Each scene shows the same named points in several views. A view is turned or mirrored, and shifted as a whole, has a little noise and may leave points out.
In the rows, 128 means zero.

Scene 1
View 1
Q_846: 128 138 128 154 153 122 115 122 109 121 137 126 120 123 121 125 138 127
 124 123 123 126 147 151 134 147 125 116 112 125 122 119 141 127 121 117
 144 110 148 125 130 126 134 126 105 106 117 127 140 134 106 133 126 122
 148 127 143 135 144 139 123 133 119 126
Q_477: 135 140 138 139 151 110 109 127 106 126 123 126 130 142 109 131 138 127
 117 132 117 132 139 145 143 152 121 113 109 128 133 130 138 130 110 112
 137 116 133 126 144 122 140 124 115 119 118 131 148 125 107 138 137 126
 153 123 134 130 142 137 125 146 130 130
Q_227: 135 145 131 135 148 108 98 133 120 131 124 126 127 139 117 138 142 131
 110 134 123 119 148 138 141 151 124 117 110 119 126 114 137 137 117 107
 143 115 128 136 132 124 138 126 123 122 122 132 151 119 118 147 116 121
 155 127 126 131 129 133 137 128 124 124
Q_436: 131 123 120 141 136 131 116 127 126 141 129 144 136 129 98 127 149 144
 117 126 120 115 146 142 134 144 112 126 99 117 127 132 134 138 123 119
 130 114 115 125 116 134 128 135 124 128 129 132 154 110 123 132 110 129
 151 125 122 127 135 124 117 118 123 115
Q_412: 135 132 132 146 149 119 108 127 112 130 123 133 131 138 107 130 142 133
 115 133 120 124 141 148 139 150 118 118 103 121 129 131 138 132 113 117
 134 116 131 128 135 127 135 129 118 118 121 132 151 120 115 135 129 126
 154 125 131 126 143 134 122 132 131 123
Q_571: 130 139 128 129 141 123 118 126 116 127 129 128 125 133 110 130 137 126
 124 122 117 134 144 141 139 141 125 115 113 126 127 124 137 131 122 113
 137 112 132 121 128 129 136 129 113 118 127 130 141 129 110 133 120 126
 145 128 134 133 134 126 124 138 115 131
Q_643: 133 142 144 105 134 124 128 129 110 139 111 127 135 148 88 128 129 122
 130 121 108 151 132 135 152 139 121 113 113 132 141 147 137 133 115 114
 120 115 114 107 138 123 138 136 115 129 135 135 136 121 108 126 132 134
 145 125 130 124 134 114 112 149 123 144
Q_963: 131 138 132 141 146 120 118 125 110 132 130 129 128 131 108 124 138 129
 125 123 119 128 142 144 141 148 119 116 112 127 130 131 139 131 118 115
 138 111 132 122 134 123 136 129 112 116 122 129 142 125 108 132 128 127
 151 125 136 132 141 135 117 135 123 128
Q_623: 127 118 121 148 131 142 137 119 118 149 137 147 140 117 88 112 146 143
 131 115 118 118 141 144 135 146 104 126 102 123 133 149 136 134 124 125
 127 109 115 115 116 126 125 139 115 124 128 130 145 110 115 121 117 134
 150 123 130 128 143 129 96 119 121 118
Q_91: 141 147 146 126 146 97 116 128 100 137 123 127 140 148 96 126 136 124
 119 131 112 136 132 136 156 162 114 113 112 139 147 144 137 134 101 102
 139 114 117 125 158 105 146 120 124 128 116 129 149 115 102 141 149 130
 156 118 131 134 139 148 117 159 134 136
Q_75: 120 132 113 178 142 129 120 119 124 150 161 137 129 91 122 107 150 145
 126 114 137 86 159 147 130 160 107 130 115 116 120 117 142 136 136 114
 159 100 133 135 107 114 127 132 113 106 117 124 143 113 116 138 98 121
 160 126 137 142 138 153 111 93 113 104
Q_896: 126 120 114 163 138 129 132 116 115 138 151 145 133 110 104 111 148 141
 128 115 122 111 147 147 131 152 107 125 105 129 129 135 134 131 123 121
 144 106 129 123 121 123 128 128 115 116 117 124 149 119 110 127 121 130
 149 121 136 139 146 146 104 126 118 113
Q_347: 136 144 144 112 143 121 112 133 112 130 106 123 129 153 100 138 131 122
 121 131 112 147 136 139 147 139 128 111 110 124 133 135 139 133 113 114
 122 119 125 117 139 129 139 134 114 125 134 137 140 125 112 131 130 128
 148 127 129 122 134 113 126 144 127 141
Q_328: 124 134 116 139 139 128 123 122 122 125 142 133 122 118 115 126 141 130
 127 116 120 126 150 141 131 138 125 118 114 127 122 117 135 130 131 115
 143 108 136 121 117 132 131 129 110 115 125 127 142 132 110 130 109 125
 141 128 137 139 133 129 123 130 107 124
Q_604: 131 144 128 139 140 109 116 128 117 142 138 130 133 125 109 122 142 133
 121 122 121 115 146 135 144 157 114 120 115 128 133 125 137 136 120 104
 148 107 121 131 131 113 138 126 122 122 121 127 147 114 111 143 118 125
 155 123 130 139 131 144 121 129 119 123
Q_238: 133 160 143 119 147 107 107 133 112 133 120 113 124 141 116 133 130 118
 122 127 119 133 144 135 150 149 129 111 123 128 132 119 142 134 118 102
 141 111 130 126 139 115 144 128 114 117 126 132 135 126 107 143 122 122
 153 128 134 132 128 130 133 138 119 139
Q_998: 127 152 141 105 135 133 118 134 121 140 110 118 124 139 105 133 126 120
 130 119 116 141 143 135 147 134 131 114 121 119 128 127 144 136 129 112
 123 113 122 113 120 128 136 144 108 120 143 137 126 126 115 129 108 127
 146 133 132 123 124 103 124 124 113 143
Q_266: 139 142 131 121 146 100 110 127 108 112 126 127 126 150 109 140 138 120
 114 131 110 145 138 137 143 145 128 108 109 138 133 122 130 128 108 105
 142 117 132 126 150 127 143 114 121 124 116 128 154 133 105 141 140 125
 143 122 132 139 135 137 136 169 123 136
Q_388: 133 124 124 146 142 128 118 123 116 133 128 141 133 132 100 127 146 138
 120 127 118 123 142 147 134 144 114 120 99 121 129 136 135 132 117 121
 130 115 125 122 126 133 130 132 117 122 122 130 152 119 116 129 125 129
 150 124 129 128 143 129 115 130 126 120
Q_231: 128 157 140 120 138 117 115 134 120 150 123 118 129 131 109 124 132 126
 127 120 122 123 146 132 152 152 123 118 124 122 134 125 144 139 126 102
 139 108 118 124 126 111 139 137 116 121 134 133 131 116 113 139 108 124
 156 128 130 131 123 125 123 117 116 135
Q_442: 132 110 111 163 138 129 119 121 123 138 141 154 140 122 97 122 157 150
 115 127 122 106 145 147 128 149 104 128 92 120 127 135 130 135 119 123
 136 113 119 130 119 133 125 130 126 126 117 128 165 108 122 132 119 130
 153 121 124 131 144 139 111 121 127 106
Q_836: 133 131 135 127 142 131 116 129 114 130 112 133 131 145 97 134 137 130
 121 128 114 139 136 144 140 138 121 116 102 121 131 138 137 133 115 121
 120 119 124 116 131 135 132 136 114 124 131 135 145 122 115 127 128 130
 146 126 129 121 139 115 119 137 127 132
Q_697: 125 137 121 127 133 130 125 126 124 134 134 131 126 122 108 126 138 130
 128 115 118 128 147 137 136 137 123 119 115 125 125 122 136 133 131 113
 138 109 126 119 116 130 131 134 112 120 132 130 139 126 113 129 106 127
 142 129 133 134 129 121 121 126 108 127
Q_625: 134 136 124 130 141 110 115 127 116 125 132 134 131 138 106 132 143 130
 117 126 114 130 142 138 139 146 120 116 107 130 131 125 131 132 115 109
 142 113 124 127 135 127 137 121 122 125 120 128 153 123 111 139 126 127
 147 122 129 138 133 136 128 147 120 127
Q_268: 138 148 140 123 152 106 106 130 105 116 117 120 124 152 113 139 133 118
 116 133 113 146 137 142 146 146 130 108 112 131 132 123 137 129 109 108
 136 118 136 125 149 125 143 121 115 119 120 130 145 133 105 139 139 124
 147 125 136 130 137 131 135 159 128 139
View 2
Q_268: 122 112 131 129 128 137 133 118 126 101 111 140 144 144 115 126 130 122
 111 91 130 118 139 109 122 124 113 113 115 105 135 102 106 144 122 125
 136 127 134 112 121 128 127 145 146 139 128 131 113 116 128 127 115 135
 145 142 123 122 127 106 136 131 138 125
Q_388: 123 120 126 135 125 136 118 96 122 111 131 127 127 125 126 117 121 114
 118 110 137 117 125 121 117 138 134 127 153 117 126 111 124 130 115 137
 123 130 131 140 128 130 131 126 139 133 128 127 119 115 118 118 117 153
 131 139 126 130 138 117 131 119 140 132
Q_623: 132 121 124 134 125 143 103 88 108 116 137 117 121 118 143 110 118 104
 123 121 136 121 115 131 108 147 139 136 172 115 126 113 129 126 116 148
 112 122 136 161 129 141 132 116 140 128 127 118 131 108 112 115 115 155
 122 137 119 130 142 122 132 125 135 123
Q_227: 118 140 122 131 134 136 128 124 136 116 125 146 135 137 118 137 122 118
 113 107 136 119 129 120 118 129 123 132 128 121 128 104 114 127 117 123
 132 137 123 118 125 120 142 132 135 140 132 122 117 115 132 119 116 144
 126 142 125 126 135 119 124 118 137 133
Q_604: 129 137 121 129 135 146 116 122 125 111 129 143 131 128 136 130 121 115
 109 112 128 121 120 122 105 136 116 140 130 123 131 102 119 128 116 139
 125 128 123 129 123 136 143 128 141 136 135 121 129 109 125 117 112 148
 127 140 113 129 144 120 124 126 129 125
Q_625: 119 124 129 133 128 138 118 116 128 106 122 132 132 136 119 125 124 121
 110 113 128 120 130 116 115 134 117 128 131 120 132 103 115 136 118 135
 135 128 127 130 126 129 136 137 144 135 132 128 123 117 124 124 113 148
 141 137 115 130 133 113 133 126 133 130
Q_238: 128 126 123 126 135 145 132 129 123 113 115 146 144 143 128 134 128 116
 114 99 133 123 131 116 116 126 114 127 113 106 135 101 105 136 125 122
 126 126 134 113 121 133 135 136 140 138 127 121 120 107 131 123 115 130
 129 144 119 117 131 117 129 133 134 119
Q_643: 127 118 134 126 126 144 112 102 102 107 108 119 147 147 134 116 130 106
 125 105 134 126 137 126 116 130 121 115 149 94 135 101 106 149 123 129
 128 117 145 145 121 138 129 142 149 139 125 111 120 110 128 127 113 123
 135 139 115 113 117 109 152 139 136 108
Q_412: 125 122 124 132 129 136 126 102 125 108 126 139 132 129 124 122 124 115
 115 97 135 116 126 119 116 131 129 124 141 113 127 108 120 130 114 133
 126 131 129 128 125 127 132 131 139 137 130 128 113 116 122 117 116 150
 130 143 131 129 138 114 128 120 140 132
Q_998: 121 125 124 127 131 143 124 120 112 130 114 122 145 152 131 129 129 106
 132 119 145 130 135 127 127 130 134 128 141 96 132 109 99 135 135 110
 115 124 147 134 129 131 132 127 132 134 116 106 127 103 132 128 120 118
 117 139 115 106 117 123 138 136 139 111
Q_571: 121 115 125 132 127 140 123 116 122 116 124 127 133 137 125 124 125 118
 117 115 135 123 129 116 120 135 126 130 130 112 132 110 111 133 126 127
 121 126 137 128 128 132 130 126 137 131 123 126 126 110 122 126 117 140
 132 137 116 122 132 118 131 130 135 126
Q_697: 121 120 122 134 129 142 116 119 121 126 129 120 129 136 129 125 123 115
 120 130 139 127 126 121 120 141 132 139 138 116 131 113 112 128 130 126
 116 126 138 139 133 134 134 118 132 127 120 120 136 106 121 127 118 141
 124 134 108 121 133 126 129 130 134 125
Q_846: 130 104 119 133 129 140 134 113 126 114 132 138 128 124 126 123 124 123
 111 103 135 118 122 108 120 137 128 132 118 114 133 114 117 126 127 132
 113 127 135 115 128 138 123 119 134 125 122 138 124 107 114 122 119 152
 132 141 124 128 145 121 119 126 136 133
Q_442: 123 130 124 137 125 135 108 92 126 111 142 129 116 113 128 116 115 113
 113 117 134 114 116 126 108 144 136 136 166 131 122 112 136 121 105 149
 126 133 121 151 130 128 138 122 139 132 134 127 122 120 115 112 115 169
 128 138 128 141 148 119 125 111 137 140
Q_477: 128 117 127 129 129 139 128 109 123 101 120 143 137 133 124 123 126 117
 111 91 130 117 129 113 114 128 119 120 127 109 131 104 115 136 116 134
 130 127 130 120 121 131 130 138 144 137 131 130 113 114 123 119 115 144
 138 144 127 127 136 110 131 126 137 127
Q_91: 135 126 133 123 130 147 117 110 115 88 110 147 145 135 134 122 126 112
 105 83 119 116 130 118 100 125 99 116 129 107 135 91 116 147 108 146
 141 120 126 127 111 139 136 153 157 145 141 123 114 115 127 117 107 138
 145 146 119 128 135 103 141 133 130 115
Q_436: 119 136 124 136 128 135 110 100 124 120 135 124 124 127 127 122 118 111
 122 122 140 120 123 130 116 140 139 135 166 123 124 111 124 124 113 135
 124 133 127 150 131 124 141 123 135 134 130 117 123 116 123 117 117 153
 122 136 124 130 137 121 130 116 139 133
Q_328: 121 112 121 135 128 140 122 120 127 123 133 123 124 130 124 125 122 122
 115 128 137 124 124 113 122 143 130 140 128 121 132 115 114 126 131 129
 114 127 136 130 135 134 130 115 132 123 120 130 136 107 116 127 119 150
 129 134 111 126 139 126 123 128 133 132
Q_75: 136 133 107 135 138 147 119 120 130 129 156 147 111 103 147 131 112 114
 110 125 136 120 99 122 103 150 136 163 136 137 124 117 134 102 119 145
 100 133 121 131 133 142 143 96 126 122 128 127 141 100 111 108 118 170
 107 141 118 138 167 138 100 115 129 138
Q_266: 117 113 133 131 125 137 126 120 129 95 112 134 140 144 111 125 128 127
 105 100 124 119 140 108 119 127 106 116 113 114 137 99 108 148 119 132
 143 126 130 117 122 127 131 149 148 138 131 135 118 121 126 129 113 141
 154 137 115 127 127 104 139 130 134 129
Q_347: 120 120 131 128 128 137 125 107 115 111 109 127 146 149 122 123 129 111
 124 99 138 122 140 122 124 125 126 113 141 97 132 104 104 143 123 120
 131 125 140 131 122 127 129 142 142 140 125 117 113 113 131 126 117 126
 133 142 125 114 118 111 144 131 140 118
View 3
Q_623: 141 155 133 136 126 115 124 123 122 127 110 127 130 115 125 113 150 130
 119 164 128 127 110 132 141 101 109 126 134 122 123 128 123 117 114 110
 131 135 150 126 129 138 119 142 140 132 131 114 134 104 121 112 119 129
 112 144 128 140 131 95 104 100 115 144
Q_91: 158 130 131 129 129 128 129 140 140 119 129 137 153 138 129 134 134 115
 153 155 146 149 137 104 119 104 143 138 142 122 129 146 119 100 125 141
 111 123 123 140 141 122 121 125 140 111 122 117 114 140 128 138 127 122
 123 160 103 158 128 106 132 111 119 133
Q_697: 140 140 128 133 137 110 112 129 134 129 109 130 136 107 134 124 131 115
 121 150 124 127 125 134 132 128 134 112 127 135 121 126 127 119 131 112
 130 113 150 122 128 146 136 128 142 134 131 116 130 117 125 128 116 126
 110 138 134 136 137 120 114 104 128 140
Q_227: 141 123 152 128 139 116 104 143 143 120 129 128 144 113 142 137 126 100
 126 152 143 142 117 128 119 127 136 120 128 130 122 135 130 109 128 124
 118 106 136 129 146 131 140 122 133 119 142 125 110 127 118 132 119 122
 111 146 122 137 137 119 123 116 135 148
Q_75: 113 146 172 134 141 98 105 133 135 123 122 125 118 122 104 123 145 96 96
 168 128 109 113 150 132 121 104 120 128 128 120 148 132 110 94 99 145
 133 146 112 137 145 129 129 151 140 173 122 129 106 135 134 107 121 118
 131 131 128 136 109 109 114 115 166
Q_412: 143 132 139 133 129 120 116 143 132 119 129 130 143 118 140 127 128 107
 128 156 142 140 115 124 121 116 125 129 134 128 116 130 134 110 121 127
 115 116 136 138 146 124 125 130 127 118 138 122 114 115 118 120 120 125
 116 146 120 140 134 110 122 109 126 141
Q_836: 150 140 115 133 124 126 120 137 127 122 117 132 148 106 148 122 127 121
 136 150 136 141 113 121 128 113 128 125 131 131 117 120 131 120 137 127
 112 113 142 139 138 132 128 136 128 121 121 115 118 115 116 116 122 126
 108 148 125 139 137 109 118 102 130 129
Q_436: 144 139 147 132 132 115 111 128 129 127 118 123 134 106 141 122 142 121
 114 160 135 137 103 134 135 113 118 121 129 122 123 125 125 113 122 114
 125 119 149 126 137 133 132 136 131 125 133 121 123 110 110 112 119 129
 108 144 129 137 131 104 106 106 128 152
Q_846: 131 136 129 137 132 110 117 148 134 119 124 135 137 122 124 125 119 95
 124 152 130 124 130 129 115 129 129 124 133 141 109 132 144 115 115 125
 126 117 137 136 142 134 122 125 134 130 150 120 122 111 135 131 111 123
 122 134 125 134 139 123 128 106 122 135
Q_571: 143 135 125 132 134 115 116 138 135 124 116 132 142 114 136 127 125 109
 129 149 130 132 128 125 124 127 138 119 130 136 118 127 132 117 130 123
 123 111 141 132 135 137 131 125 135 128 131 117 124 119 125 129 117 125
 113 141 127 139 137 121 123 105 128 135
Q_625: 150 127 139 132 137 113 117 136 138 127 123 128 142 123 138 130 131 111
 130 154 135 141 130 120 120 122 144 124 136 129 122 129 128 105 125 129
 121 112 139 133 137 125 128 123 129 123 128 122 122 123 119 126 118 128
 119 145 122 148 130 119 123 107 126 141
Q_266: 158 118 126 132 137 117 121 144 142 126 128 133 150 130 142 135 120 105
 144 148 137 148 143 109 109 129 159 127 139 134 119 127 133 104 131 144
 114 105 130 144 141 118 125 116 122 118 121 122 118 130 123 131 119 127
 124 147 117 152 130 127 135 106 127 131
Q_328: 135 137 132 135 138 104 113 134 134 129 113 129 132 114 129 124 128 105
 117 152 122 123 129 134 125 133 136 114 130 139 116 125 136 117 122 116
 133 113 148 127 131 139 131 124 135 136 140 119 131 110 128 127 112 126
 116 132 134 135 136 126 118 102 125 141
Q_231: 138 140 134 125 136 122 109 133 141 121 114 133 147 108 130 134 132 113
 135 149 135 133 123 129 135 120 132 114 124 131 130 145 117 118 139 114
 122 114 138 118 133 153 146 128 158 125 134 114 117 137 131 147 123 116
 104 151 121 137 142 113 120 115 132 140
Q_347: 154 135 110 129 126 131 119 141 133 120 118 135 155 106 151 129 121 118
 147 144 140 146 121 116 125 118 139 122 130 133 120 125 128 120 146 131
 107 107 136 140 139 134 134 130 134 116 117 114 113 128 120 127 125 123
 106 153 119 142 139 114 125 106 135 123
Q_604: 140 133 151 129 139 113 112 134 141 124 123 130 138 125 124 132 138 108
 126 158 135 134 127 127 126 118 133 123 132 125 128 143 121 105 119 119
 127 120 137 123 136 135 132 124 145 125 140 120 121 129 127 137 119 122
 117 147 119 144 133 112 119 114 123 150
Q_998: 142 144 107 128 130 126 111 134 134 122 105 135 150 93 145 128 121 120
 138 141 130 133 119 129 138 125 136 108 121 139 123 126 124 131 154 115
 117 105 145 125 129 155 147 131 151 126 121 110 119 128 126 136 123 118
 98 148 129 132 146 118 119 108 140 125
Q_442: 142 139 161 136 133 108 115 129 126 128 125 121 126 119 132 118 149 116
 106 169 136 134 104 135 130 107 112 130 135 118 119 126 130 105 104 115
 129 129 149 130 141 123 119 136 123 128 141 125 126 101 110 104 115 134
 118 141 128 140 125 99 104 103 119 159
Q_963: 140 138 128 133 130 117 121 140 133 120 121 134 142 121 129 126 127 108
 131 154 134 132 126 124 123 119 129 126 133 133 117 134 133 114 122 126
 121 120 136 134 139 134 125 128 138 125 137 117 121 119 129 130 118 123
 117 144 121 140 137 114 124 106 122 135
Q_896: 135 146 145 138 132 105 123 130 128 127 118 128 125 129 116 117 144 112
 113 166 126 121 122 133 129 112 116 128 136 126 118 134 132 109 101 115
 136 135 146 128 133 131 114 132 136 135 146 119 134 103 128 119 112 128
 123 136 127 141 129 106 112 101 110 150
View 4
Q_91: 150 122 116 135 126 118 145 104 111 143 128 130 128 141 150 116 103 117
 137 113 149 147 143 128 94 132 107 126 140 150 104 109 141 129 105 174
 142 137 159 133 144 125 148 103 125 131 129 136 139 129 132 110 114 123
 110 122 130 151 116 102 125 110 150 123
Q_238: 147 112 113 113 124 112 144 127 131 145 110 139 125 130 138 121 128 117
 147 108 138 148 141 124 100 132 125 131 135 127 117 111 135 115 116 151
 137 135 153 134 142 127 139 121 117 123 117 125 136 128 135 106 118 124
 109 127 129 146 126 118 130 116 133 136
Q_388: 120 106 132 124 132 128 126 120 117 136 112 132 137 140 129 134 108 110
 130 118 146 130 109 134 105 132 115 123 125 134 113 120 127 130 112 143
 131 140 152 136 128 140 145 124 114 127 139 127 128 118 149 119 132 139
 128 120 141 146 120 110 116 116 128 116
Q_896: 111 100 152 127 138 138 129 115 114 132 101 138 140 148 130 122 115 102
 123 115 136 119 106 139 84 137 103 119 120 139 119 122 111 126 104 150
 133 140 149 126 137 135 152 130 103 142 140 125 127 114 161 109 145 139
 125 132 141 136 121 109 119 113 120 110
Q_266: 150 115 115 117 134 117 139 126 125 138 113 137 132 140 136 105 121 132
 152 120 151 147 131 127 112 130 122 135 137 137 108 102 135 134 102 157
 134 132 170 141 148 130 130 101 134 131 133 124 141 133 122 125 113 130
 117 129 129 147 115 107 129 110 136 126
Q_963: 131 108 127 119 131 124 134 122 121 139 108 135 134 136 136 124 118 111
 134 116 142 140 122 131 97 134 116 127 129 133 116 116 123 123 113 150
 137 140 149 134 139 131 142 126 115 133 132 127 132 121 145 111 127 131
 117 124 136 140 123 114 124 116 131 126
Q_998: 129 110 113 110 123 101 139 138 131 149 119 129 116 116 133 147 114 118
 137 114 139 146 132 133 110 124 139 132 121 106 113 133 117 114 127 144
 134 134 140 141 138 128 138 131 107 108 123 124 132 140 137 111 129 132
 128 115 138 141 135 130 121 118 120 152
Q_412: 131 109 124 121 128 128 129 120 121 138 111 135 139 139 132 129 115 109
 135 115 146 137 116 128 106 133 115 125 132 137 115 112 137 126 114 142
 132 140 153 136 128 138 143 123 119 127 133 128 129 116 147 115 123 133
 119 120 138 148 120 109 120 119 136 116
Q_697: 119 102 136 115 133 116 134 134 128 140 106 137 126 133 127 132 120 116
 136 114 135 128 118 137 100 129 126 127 117 116 118 129 112 120 115 144
 130 132 151 134 139 132 141 128 103 121 129 120 131 131 146 113 140 138
 132 129 138 139 129 121 121 112 110 132
Q_604: 131 107 136 126 126 123 141 117 123 140 109 141 129 144 135 122 122 111
 139 102 135 126 131 130 88 133 112 122 127 136 117 117 134 119 109 155
 132 132 159 126 136 133 150 118 103 125 119 125 134 123 149 103 134 131
 118 133 130 149 123 109 125 110 123 118
Q_347: 139 117 106 118 124 108 136 128 123 146 125 127 124 124 137 138 106 122
 138 120 150 151 129 130 117 126 129 133 131 124 106 120 131 126 120 149
 136 138 148 145 136 131 137 118 125 116 133 129 135 135 130 120 115 131
 123 112 137 147 125 118 120 117 137 139
Q_623: 104 105 146 133 134 130 128 113 107 137 116 127 133 139 132 144 95 103
 114 118 141 120 106 143 92 132 109 117 114 132 112 136 109 127 112 152
 134 141 140 130 131 136 157 132 99 128 143 130 125 121 159 112 147 142
 135 121 146 138 125 113 111 113 120 119
Q_571: 130 107 125 115 132 119 134 131 126 139 107 137 130 133 131 124 121 118
 140 117 141 139 121 132 104 130 124 130 125 124 115 118 120 124 112 146
 133 135 153 137 140 131 137 123 114 127 131 123 132 128 140 115 129 134
 124 126 136 140 124 118 124 114 123 131
Q_836: 127 113 116 120 128 117 129 125 118 143 122 126 131 129 133 141 101 117
 131 122 150 143 115 134 116 128 126 129 126 126 107 122 125 130 118 144
 133 140 146 144 131 136 139 123 121 120 141 129 131 129 139 124 124 136
 129 112 143 144 123 116 116 118 134 131
Q_442: 107 102 150 132 132 139 122 114 113 131 108 136 142 152 123 137 106 104
 128 112 145 110 99 137 100 134 106 115 120 142 116 121 132 133 107 140
 123 139 158 130 119 148 154 123 104 127 140 127 126 111 163 118 143 146
 134 126 142 151 117 102 111 114 121 99
Q_477: 141 113 117 119 129 124 134 119 121 139 112 135 136 138 137 120 118 114
 139 116 147 145 126 126 103 134 115 129 136 139 113 107 136 126 111 151
 136 140 155 137 138 132 141 117 125 132 131 129 134 120 139 115 117 128
 112 122 134 146 119 109 124 117 141 122
Q_75: 108 89 163 120 129 142 132 119 126 132 84 150 141 151 123 126 140 89 128
 97 121 107 111 133 71 140 102 113 117 133 136 122 121 108 112 137 127
 137 149 114 127 140 160 144 83 137 117 119 123 101 179 91 155 137 116
 142 136 139 127 113 122 116 108 104
Q_268: 152 115 107 113 130 117 137 128 127 141 113 136 131 133 138 114 122 124
 149 120 151 154 132 124 112 131 124 136 139 133 110 103 136 128 110 151
 137 136 160 143 143 129 131 111 134 129 130 126 137 129 126 121 109 127
 112 121 131 146 118 112 128 115 141 131
Q_231: 132 109 124 120 118 108 146 125 129 149 116 136 117 128 137 138 120 111
 139 101 132 135 141 130 93 129 125 124 125 120 118 128 130 109 122 152
 134 132 148 128 136 128 149 127 98 113 111 126 134 132 147 98 132 128
 118 125 131 147 132 121 125 114 122 137
Q_328: 120 99 138 111 138 124 131 136 129 134 97 142 133 137 125 121 130 116
 138 116 135 129 113 135 98 132 123 129 120 120 122 121 110 122 109 142
 130 133 154 133 142 133 137 128 108 132 131 117 130 125 147 114 140 138
 127 133 137 135 125 119 124 113 110 127
Q_625: 133 110 129 123 131 121 136 122 122 138 112 137 132 142 133 120 116 120
 142 113 145 133 124 131 103 131 117 127 129 135 112 113 133 129 106 152
 131 134 164 135 138 135 141 110 117 126 130 125 136 127 139 118 126 134
 124 128 133 148 118 108 123 110 127 119
Q_436: 112 104 138 127 126 125 127 121 119 138 114 133 133 141 124 146 106 108
 131 110 143 119 109 135 106 129 118 118 118 129 114 128 132 128 116 139
 123 136 154 133 120 145 150 124 102 115 132 126 128 121 156 116 140 144
 137 121 141 150 123 110 113 116 119 114
Q_643: 133 120 111 127 128 105 140 121 113 148 134 121 118 124 145 138 92 123
 128 123 150 150 133 137 108 125 127 131 126 124 101 130 117 128 117 164
 141 137 143 142 145 124 141 117 119 117 137 132 135 144 128 119 122 131
 128 113 139 142 126 119 119 112 135 145

Which points are out of place in each view (at most two, in the order of its rows)? Write none if all are in place.
view 1 | Q_238
view 2 | Q_442
view 3 | Q_412
view 4 | Q_625
